A landscape with many valleys, sampled at points; each row gives a point and its height.
A ball rolls from a point to whichever of its 3 nearest points has the largest drop for the distance, and stops where none of them is lower. Distance is the straight distance between rows; heights are no part of it.
nidu: 71	118	88	75	90	85	63	102	96	131	117	91	74	93	87	93	113	70	113	128	143	86	103	77	72	82  height 3.86
Sig: 104	80	113	97	101	116	95	87	48	86	90	87	112	90	104	102	131	127	86	77	78	68	64	89	120	93  height 4.08
Vomes: 112	73	123	103	113	99	122	97	112	76	106	102	104	102	91	89	85	120	93	79	93	91	104	128	124	109  height 2.02
Lup: 82	129	81	87	79	85	79	91	105	123	99	89	104	98	101	112	114	80	105	117	124	96	112	83	79	89  height 1.67
bilu: 116	97	104	112	122	94	125	114	93	81	107	112	102	124	92	67	75	116	102	88	86	118	113	116	110	106  height 4.09
Kar: 84	102	95	104	81	96	96	97	115	93	90	112	99	99	105	123	112	85	85	93	94	92	103	104	109	98  height 0.86
Lok: 93	53	101	97	83	112	96	124	129	87	129	115	67	77	88	134	105	94	79	83	88	62	84	111	117	90  height 2.41
numag: 104	126	102	111	108	85	126	110	135	101	111	113	123	104	114	89	59	98	110	101	97	120	142	127	82	129  height 3.28
tanu: 91	124	94	100	88	102	106	96	146	114	110	115	122	107	122	109	72	84	101	101	101	102	146	124	89	112  height 1.41
muna: 76	78	92	93	73	108	75	118	89	104	118	105	78	95	90	121	132	88	90	105	98	73	85	93	81	84  height 4.78
guv: 112	80	110	108	121	87	127	103	127	102	117	108	115	110	102	73	62	115	106	86	91	120	125	128	94	121  height 4.24
gof: 116	130	96	99	144	93	111	99	68	126	81	78	89	101	110	87	105	101	120	124	133	140	82	63	84	89  height 5.89
sotaf: 76	120	74	97	69	84	98	110	148	113	118	109	104	100	97	129	82	66	95	119	111	77	141	112	78	100  height 4.70
mivu: 95	112	94	88	104	120	62	85	89	124	106	99	80	90	99	98	130	105	112	112	134	85	77	72	88	76  height 3.77
pubam: 78	121	81	97	72	95	85	95	115	110	97	102	103	101	102	118	101	79	97	119	108	100	113	90	87	97  height 2.22
Foti: 122	80	115	100	110	101	118	104	78	67	95	98	104	103	102	90	103	113	85	80	75	91	86	111	131	107  height 0.88
gek: 121	93	102	109	128	83	131	114	107	98	110	113	113	117	99	73	61	118	108	93	92	135	139	115	88	108  height 4.86
beti: 122	100	100	105	123	88	125	114	72	83	98	112	101	126	100	83	88	117	106	91	79	115	104	98	124	107  height 5.77
teg: 75	89	81	93	63	102	77	110	109	105	105	113	86	101	94	118	106	78	92	112	104	81	101	92	74	81  height 3.16
kerum: 120	108	103	110	116	105	102	99	52	108	79	78	103	106	109	86	101	111	112	108	104	132	82	74	104	88  height 5.95
nuri: 77	95	98	72	86	111	58	108	84	120	123	96	61	88	92	100	127	76	107	126	125	67	86	79	66	78  height 3.78
nurar: 87	71	106	105	89	106	100	103	154	100	127	113	86	93	89	118	89	94	96	93	108	79	119	128	108	99  height 2.86
disa: 94	131	102	86	125	103	82	82	85	131	85	85	90	89	115	92	124	92	113	124	146	104	88	69	82	87  height 2.61
sini: 73	129	81	92	65	89	90	109	132	111	102	111	111	102	103	122	96	73	95	123	110	97	129	106	87	97  height 3.20
nin: 127	66	116	108	122	82	134	110	116	88	112	99	110	110	85	62	67	124	95	76	101	119	133	116	99	112  height 3.53
fasu: 87	119	87	90	91	97	74	82	94	122	90	86	98	95	106	102	119	91	106	113	129	102	91	79	91	84  height 0.91
Giku: 108	86	113	107	112	101	118	96	116	87	108	105	109	105	100	93	78	107	95	87	89	100	107	124	119	122  height 2.35
bug: 99	90	113	98	90	117	83	84	64	92	88	89	108	91	104	105	131	118	93	89	87	89	69	86	110	93  height 3.34
Sak: 88	111	91	101	82	92	98	100	122	96	97	122	106	104	103	113	105	84	92	102	87	96	108	113	99	102  height 1.63
med: 123	116	94	113	127	89	118	122	92	99	107	118	101	117	108	69	63	120	113	92	83	137	132	114	101	108  height 5.68
Bugu: 76	113	84	78	74	87	59	94	102	125	107	96	89	94	94	97	118	86	109	124	128	82	103	76	79	83  height 3.26
movu: 95	100	104	94	99	123	67	87	71	119	97	93	87	86	97	102	135	119	107	109	113	94	63	85	91	83  height 4.32
Vove: 101	113	94	109	107	94	115	99	105	89	86	104	104	113	114	97	81	94	97	101	92	113	103	111	109	118  height 3.27
suso: 113	121	107	97	139	106	99	88	62	126	77	80	95	100	108	91	117	104	122	116	124	126	78	68	83	89  height 5.55
daru: 84	97	98	97	84	109	73	85	85	98	92	95	102	95	100	111	123	107	95	94	102	85	77	81	98	89  height 5.93
neke: 95	122	96	105	108	99	119	102	132	98	99	110	118	113	117	93	62	87	106	106	95	116	126	121	94	120  height 3.57
dami: 114	131	83	105	117	87	108	116	70	111	78	83	102	98	108	97	86	96	117	115	102	143	104	66	90	95  height 3.71
kodub: 76	67	98	81	83	117	64	113	85	102	129	102	69	82	84	101	135	85	99	115	106	65	76	78	71	83  height 4.36
Sisis: 79	111	90	79	98	101	65	103	90	128	121	101	67	86	90	97	123	80	112	121	132	69	81	78	80	80  height 4.16
kiga: 125	73	122	106	125	100	125	105	90	68	103	101	104	105	88	89	91	118	92	85	92	88	92	117	132	108  height 1.71
zod: 103	115	100	98	100	101	85	81	78	110	78	90	104	100	111	101	115	104	109	114	107	114	81	82	92	101  height 2.64
vinu: 86	84	109	108	94	97	104	95	149	97	109	108	94	100	97	116	89	103	92	89	106	94	116	129	115	110  height 2.32
Tovad: 123	97	107	107	111	97	120	111	60	77	90	94	110	116	99	84	94	110	100	91	81	100	90	97	120	100  height 6.30
Rukug: 101	120	97	114	111	97	126	110	107	97	96	110	108	112	105	87	79	98	109	104	84	122	118	111	95	118  height 0.17
Moro: 130	77	117	100	115	102	125	100	54	70	90	90	108	105	97	87	101	122	89	81	74	85	83	96	133	98  height 2.29
fid: 140	47	132	100	120	95	127	94	119	73	107	82	113	97	79	70	83	122	98	77	102	96	117	113	120	114  height 2.62
lof: 99	115	100	98	85	102	83	96	85	110	77	91	106	103	105	104	120	88	97	114	101	106	77	86	90	100  height 2.16
suges: 95	62	111	97	99	105	99	92	145	88	114	116	91	89	84	119	100	105	92	82	96	70	105	131	123	95  height 0.65
zur: 81	79	97	102	74	110	83	95	90	88	107	104	90	89	97	121	134	100	83	84	92	78	77	103	103	85  height 5.47
Zepil: 74	96	83	91	72	87	64	107	104	118	113	98	81	96	94	103	117	74	98	118	120	80	91	84	68	89  height 2.95
posog: 101	123	91	93	115	95	96	91	83	117	74	79	105	95	103	94	99	92	113	116	108	129	94	76	80	103  height 4.33
mumol: 106	66	124	95	97	103	105	87	147	83	109	98	100	83	83	103	91	119	92	75	101	79	107	130	132	103  height 0.97
Geb: 90	132	92	82	104	99	74	79	88	125	96	82	91	89	104	101	115	88	119	121	141	106	91	74	82	87  height 1.68
Tugut: 97	118	95	100	98	95	100	96	102	96	82	104	106	102	109	107	94	89	98	110	93	109	93	100	100	106  height 3.91
fipe: 117	109	93	115	121	93	119	125	83	90	89	105	101	116	110	80	79	111	112	94	77	124	110	101	112	106  height 7.02
rabo: 116	88	120	97	113	115	104	95	34	99	90	72	120	98	96	94	124	124	103	88	83	92	62	85	124	98  height 4.35
kolu: 105	114	105	93	99	104	92	85	65	113	80	82	111	104	107	90	115	100	112	109	107	113	70	76	99	102  height 3.38
nug: 75	95	95	85	79	109	59	93	91	118	107	102	84	90	95	108	128	93	97	111	123	84	89	83	72	85  height 3.29
pakal: 106	114	93	114	117	88	127	116	124	106	122	116	118	114	108	79	54	103	112	100	93	133	136	120	82	121  height 3.65
lep: 117	112	99	112	113	96	113	113	71	92	82	97	108	116	106	86	93	109	109	97	80	122	91	91	110	99  height 6.35
Segap: 116	97	106	104	102	107	99	97	46	86	91	79	105	100	102	98	113	122	104	95	87	98	71	91	124	101  height 4.99
Ruzu: 88	94	106	98	85	119	74	77	65	97	103	89	94	87	98	109	143	123	101	91	101	86	72	88	98	80  height 4.97
Ret: 84	95	97	102	76	102	98	109	143	98	114	120	86	98	97	128	107	82	80	98	97	82	111	118	104	90  height 3.74
tepos: 113	110	96	104	102	95	107	97	73	90	79	91	104	109	112	96	96	93	109	103	92	119	91	96	102	106  height 4.63
dozek: 104	89	112	93	99	112	99	91	80	82	85	88	107	88	102	104	122	117	87	83	78	82	78	104	119	98  height 4.42
refus: 114	106	104	105	107	94	112	101	76	81	84	96	95	104	104	99	93	104	99	91	83	116	93	93	114	111  height 5.48
Gafe: 87	80	87	106	81	104	101	107	148	110	130	122	84	100	97	129	93	82	89	99	106	83	119	125	104	95  height 3.33
vogik: 105	68	119	103	102	98	108	87	150	98	110	98	107	96	89	99	88	111	91	78	106	85	114	135	114	117  height 1.47
lebo: 104	76	111	102	103	115	100	93	104	71	96	108	98	84	90	117	116	111	82	72	87	69	86	113	130	90  height 3.06
genan: 90	110	97	103	102	94	110	96	141	103	104	117	115	107	107	100	72	90	91	100	98	105	128	125	97	119  height 3.10
Lolam: 110	134	89	104	99	84	104	100	91	117	72	86	102	101	112	93	95	91	110	122	110	128	101	75	82	104  height 4.14
masub: 96	79	102	103	90	102	96	97	125	82	108	112	96	92	94	125	104	104	79	87	97	80	101	119	121	96  height 1.11
Gido: 119	112	90	101	116	92	105	98	58	109	80	73	102	102	103	91	96	104	114	112	106	129	91	71	91	97  height 4.46
vedo: 111	125	87	111	104	91	108	105	85	106	81	95	103	110	112	95	81	95	113	123	87	134	103	86	102	111  height 4.02
mel: 113	100	103	117	120	94	127	112	108	88	105	108	108	117	103	72	64	114	106	89	88	122	122	114	103	107  height 5.11
Papaf: 89	69	105	106	84	109	93	108	112	79	121	102	87	78	87	131	120	106	83	81	88	74	85	105	116	85  height 1.58
direb: 131	56	120	102	126	89	129	109	108	85	111	96	109	111	73	66	78	128	103	78	99	107	127	107	115	109  height 2.85
pedub: 104	83	115	109	108	103	117	91	103	74	103	100	111	92	92	101	103	108	88	86	85	80	87	116	138	108  height 1.72
geral: 78	59	109	85	77	128	76	121	91	100	120	100	74	75	85	114	136	88	80	85	89	65	69	93	76	84  height 5.09
keni: 97	126	98	86	123	100	75	80	93	135	99	96	78	91	97	94	120	90	114	123	148	93	83	71	88	74  height 2.73
vabed: 79	74	94	99	72	109	80	108	98	89	110	102	87	89	97	133	119	88	78	95	89	76	88	103	96	79  height 5.08
gagaf: 113	91	109	111	114	104	123	113	99	79	98	109	104	114	101	80	84	116	101	87	83	105	104	111	115	112  height 2.96
lop: 87	79	112	91	84	131	70	99	69	112	119	102	84	76	94	107	144	113	99	94	95	59	62	81	89	75  height 7.13
pipa: 96	99	106	107	96	104	92	95	91	86	88	106	98	101	99	112	113	103	94	94	95	96	86	102	108	103  height 2.52
Sese: 76	111	85	105	74	94	96	102	129	103	108	112	101	106	101	123	91	74	90	113	99	94	121	114	92	100  height 2.56
Fita: 131	61	124	95	124	97	127	99	109	80	109	93	106	101	85	70	89	119	98	78	96	100	110	121	123	109  height 2.30
Lano: 106	137	87	105	111	92	125	112	102	104	100	112	111	109	111	89	64	88	118	117	89	131	122	105	88	117  height 4.05
Mamat: 100	119	100	91	113	110	76	79	86	127	88	82	96	92	102	102	132	101	111	118	130	98	73	75	94	82  height 3.35
nurez: 87	113	86	93	76	102	79	96	100	104	92	100	103	101	104	116	118	96	99	109	107	105	90	94	93	96  height 2.53
bara: 104	69	116	99	105	98	120	84	140	101	106	98	110	105	90	90	76	115	94	79	106	106	117	129	112	121  height 2.31
dadur: 73	113	79	82	66	85	77	109	110	114	107	101	98	103	94	108	106	69	99	122	121	81	114	84	68	85  height 2.47
Pog: 83	80	98	95	74	122	68	101	81	100	111	102	85	86	91	114	136	105	89	94	97	72	76	87	86	81  height 5.59
Napo: 109	79	113	106	105	107	110	85	120	76	102	105	95	93	91	108	105	111	89	78	94	79	92	124	126	103  height 1.73
silad: 118	102	108	104	108	107	102	94	60	97	81	77	104	109	107	89	109	109	105	95	88	121	69	78	106	105  height 6.45
bure: 77	104	98	103	81	102	102	105	158	107	116	118	104	97	105	119	84	80	91	102	104	89	137	129	99	99  height 4.31
femep: 81	127	93	94	79	97	106	105	156	120	119	120	116	100	113	121	76	73	98	108	107	84	156	130	82	111  height 1.13
vokom: 90	138	85	101	91	88	102	101	119	109	91	106	113	106	111	106	82	74	105	118	105	114	124	100	82	111  height 5.58
sidos: 92	86	104	105	87	108	83	92	83	89	95	95	104	93	98	119	130	107	83	79	87	90	82	98	114	91  height 4.25
zan: 110	119	94	105	103	98	102	94	72	103	76	92	105	105	104	93	105	100	108	113	103	129	91	81	97	107  height 3.62
girug: 104	107	108	100	100	112	82	79	62	110	83	86	106	92	98	99	128	112	104	105	97	102	70	83	102	99  height 1.05
kiset: 104	97	105	108	99	101	106	94	105	79	86	105	107	109	107	107	96	103	93	88	85	99	85	106	121	114  height 3.37
Lusoz: 83	84	83	101	72	103	93	113	131	98	118	115	86	94	90	135	105	83	79	97	94	78	101	112	99	92  height 3.76
vesar: 124	104	113	97	121	112	100	95	40	112	87	78	103	98	99	86	116	113	116	109	106	122	71	70	105	100  height 7.31
lorov: 101	134	99	100	100	95	124	108	137	115	104	113	116	106	119	103	60	83	108	109	99	114	144	122	75	126  height 2.88
fol: 91	57	115	103	95	98	101	91	167	102	119	109	96	84	80	107	92	111	96	74	105	80	114	131	126	111  height 1.08
Ritur: 112	126	79	111	121	88	129	120	106	101	106	115	109	115	111	79	66	104	112	104	80	132	134	111	90	111  height 4.64
lela: 98	96	108	102	111	99	120	97	137	93	107	106	113	102	101	91	80	109	94	90	97	109	118	127	108	124  height 3.04
Tusu: 106	125	87	106	103	87	110	101	105	107	85	96	106	108	109	95	84	83	110	119	92	124	117	92	90	116  height 4.95
goten: 90	105	103	108	101	97	114	101	121	94	104	108	103	113	113	104	91	94	98	96	88	104	108	121	104	114  height 4.03
Vuloz: 93	127	87	90	87	97	90	87	97	116	80	90	112	93	107	102	113	88	105	119	111	113	100	76	80	99  height 1.57
lolof: 118	130	76	115	124	91	122	122	93	103	106	113	102	110	106	87	62	109	120	108	83	134	129	97	87	107  height 5.38
fogos: 135	78	116	107	130	95	138	114	78	68	96	101	107	116	95	76	89	126	98	83	87	101	92	113	131	97  height 2.34
Puze: 117	121	86	109	115	92	116	114	74	102	84	94	95	108	106	88	81	105	110	111	92	134	103	76	106	108  height 1.48

Call two points neighbours if one is among the 3 nearest of the other. Go from one point of each pair to the other, from neighbour to neighbour, staying as low as possible. Name the highest point that can't be avoided.
fasu, Rukug => kiset
girug, Puze => vedo
suges, femep => genan
fasu, girug => zod
fasu, Kar => Sese

For each start below, name the point where the ball stops.
Pog => fasu
geral => fasu
pakal => femep
direb => Foti
nidu => fasu
gagaf => Foti
lela => Foti
